Points on a hilly landscape, in no order, each with its height.
A ball rolls from a point to the lowest of its 3 nearest points, and stops where none of them is lower. Distance is the straight distance between rows; heights are no part of it.
Furu: [-6 -8  3 -8  5 11 -2  8 11  1]  height 4.29
mumiz: [-20  -8  12 -23 -16   4   8  28   5 -15]  height 3.87
zubu: [ 16  11  -2  16   8  -7  13 -29 -16  -4]  height 8.10
Tibi: [ 18   7  16  -2  -4   4   3   9 -38  -9]  height 1.40
beku: [ -8   6 -25  21  10 -12 -11 -26  29  19]  height 6.87
buti: [-26 -15  -2 -15 -15  10  -2  21  12  -1]  height 3.50
dudar: [  1  -4  19 -13  -6   7   4  19   0 -14]  height 3.55
bifev: [-17 -17  -9  -2  -3  -7  -6  17  26  12]  height 5.70
fopo: [ 20   9  14  -1   1  -4   8   1 -36  -9]  height 1.44
Gez: [-7 -7 -5  1 11 -9 -2  8 26 13]  height 5.93
Mufep: [ -2  -6  18 -27 -11  19   9  28 -13 -28]  height 5.09
Favos: [  6  17   5   7   0  -2   6 -11 -17   0]  height 5.69
favu: [ 10   7  17  -9  -4  11   0  14 -25 -10]  height 2.20
Zenif: [-14  -7 -26   8  11  -9  -4 -12  38  26]  height 7.15
nada: [-23 -12   7 -15  -9   7   6  19   7  -7]  height 3.30
kiv: [  6   7 -13  12   7  -1  -2 -13  -9   6]  height 7.66
leko: [  4   5 -12   6  10  -3 -11  -2  10   9]  height 4.67
pud: [ 33  11  11   2  10  -7   6 -28 -33 -18]  height 9.26
mir: [-13  -8  13 -12  -8  10   6  13   5  -4]  height 3.05
sog: [  2  15  10   3  -2   1   1  -2 -13   3]  height 5.13
meze: [ 30   9   8   4   9 -11  10 -26 -27 -11]  height 9.10
mok: [ 13   6 -18  26   9 -10  -4 -21  -4   2]  height 8.16
bani: [-13 -15  -7  -2   2   0  -5  17  14   4]  height 4.87
rep: [ -4   3 -33  25  10  -7 -15 -31  28  21]  height 6.99
Pevad: [ 11  10  -7  16   8  -2   7 -25 -16   1]  height 7.76
ful: [-16  -9 -10   3  10 -13  -4   2  33  22]  height 6.92
mekar: [ 1  0 -9  3 10  2 -5  3 13  8]  height 3.92
Filu: [ -4  -1 -30  34   7 -14 -14 -37  21  20]  height 7.16
Peto: [-30 -16  -6 -21 -15  12  -8  26  15  -2]  height 3.66
siba: [ -9 -12  18 -19 -13   7   8  26  -3 -19]  height 3.43
punil: [ 0  2 18 -8  0  8  5  7  0 -1]  height 1.42
beno: [ 15   3  21 -15 -11  20  -1  12 -28 -20]  height 3.31
Gomes: [-29 -17 -16   0  -1 -11  -7  11  35  27]  height 8.78
Fil: [-25 -16 -10  -8 -10  -3 -13  25  28  10]  height 4.70
bav: [ 25   9   0  20   8  -1   6 -44 -18  -3]  height 8.49
Sib: [ 26   6  18  -7   2   5  13  -1 -43 -14]  height 1.12
Seb: [  3   1  28 -31 -16  24  13  22 -21 -29]  height 5.14
rog: [-29 -14 -12  -4  -9  -8 -11  16  35  22]  height 7.24
Mul: [-26 -18 -13 -19 -13   5 -11  31  25   2]  height 3.95
Ledor: [-14 -10  15 -24 -12  10   9  34  -4 -23]  height 1.52
samek: [ -8  -5 -14   9  10 -11  -1  -2  31  18]  height 6.72
ruz: [  4  11 -18  17   7 -10  -8 -12  14   8]  height 5.63
kas: [ 20   0 -17  28  11 -10   0 -28  -5   3]  height 8.22
lino: [ 10  14  10  -1  -3   0   6  -1 -17   1]  height 1.11
runuf: [ 22  10   8   8   2 -13  13 -21 -24  -8]  height 8.74
neror: [ -2   3 -23  29   3 -15  -9 -29  13  14]  height 6.38
Nopo: [-1  0 -5 -1 10  8 -8  2  8  8]  height 1.49
Relo: [ 4 10 -8  6  5  3 -2 -5 -1  6]  height 6.59
mepod: [  4   4  30 -25 -17  22   8  15 -26 -20]  height 2.23
Sab: [  6  10  14  -3  -6  -1  -2   7 -14  -2]  height 4.22
vuno: [ 38  16  13  14   7 -11   0 -37 -34 -15]  height 9.51

Call two points neighbours if one is among the 3 nearest of the other. Go from one point of each pair to the other, from neighbour to neighbour, staying as low as possible. Name the highest point that can't be avoided.
punil and Ledor -> dudar
punil and lino -> Sab
Ledor and Nopo -> Furu
Sib and lino -> fopo
Sib and mepod -> beno

For each start below, name the point where the ball stops.
kiv -> Nopo
beno -> Sib
ruz -> Nopo
favu -> Sib
ful -> Nopo
bani -> Nopo
Mul -> punil
Gomes -> punil
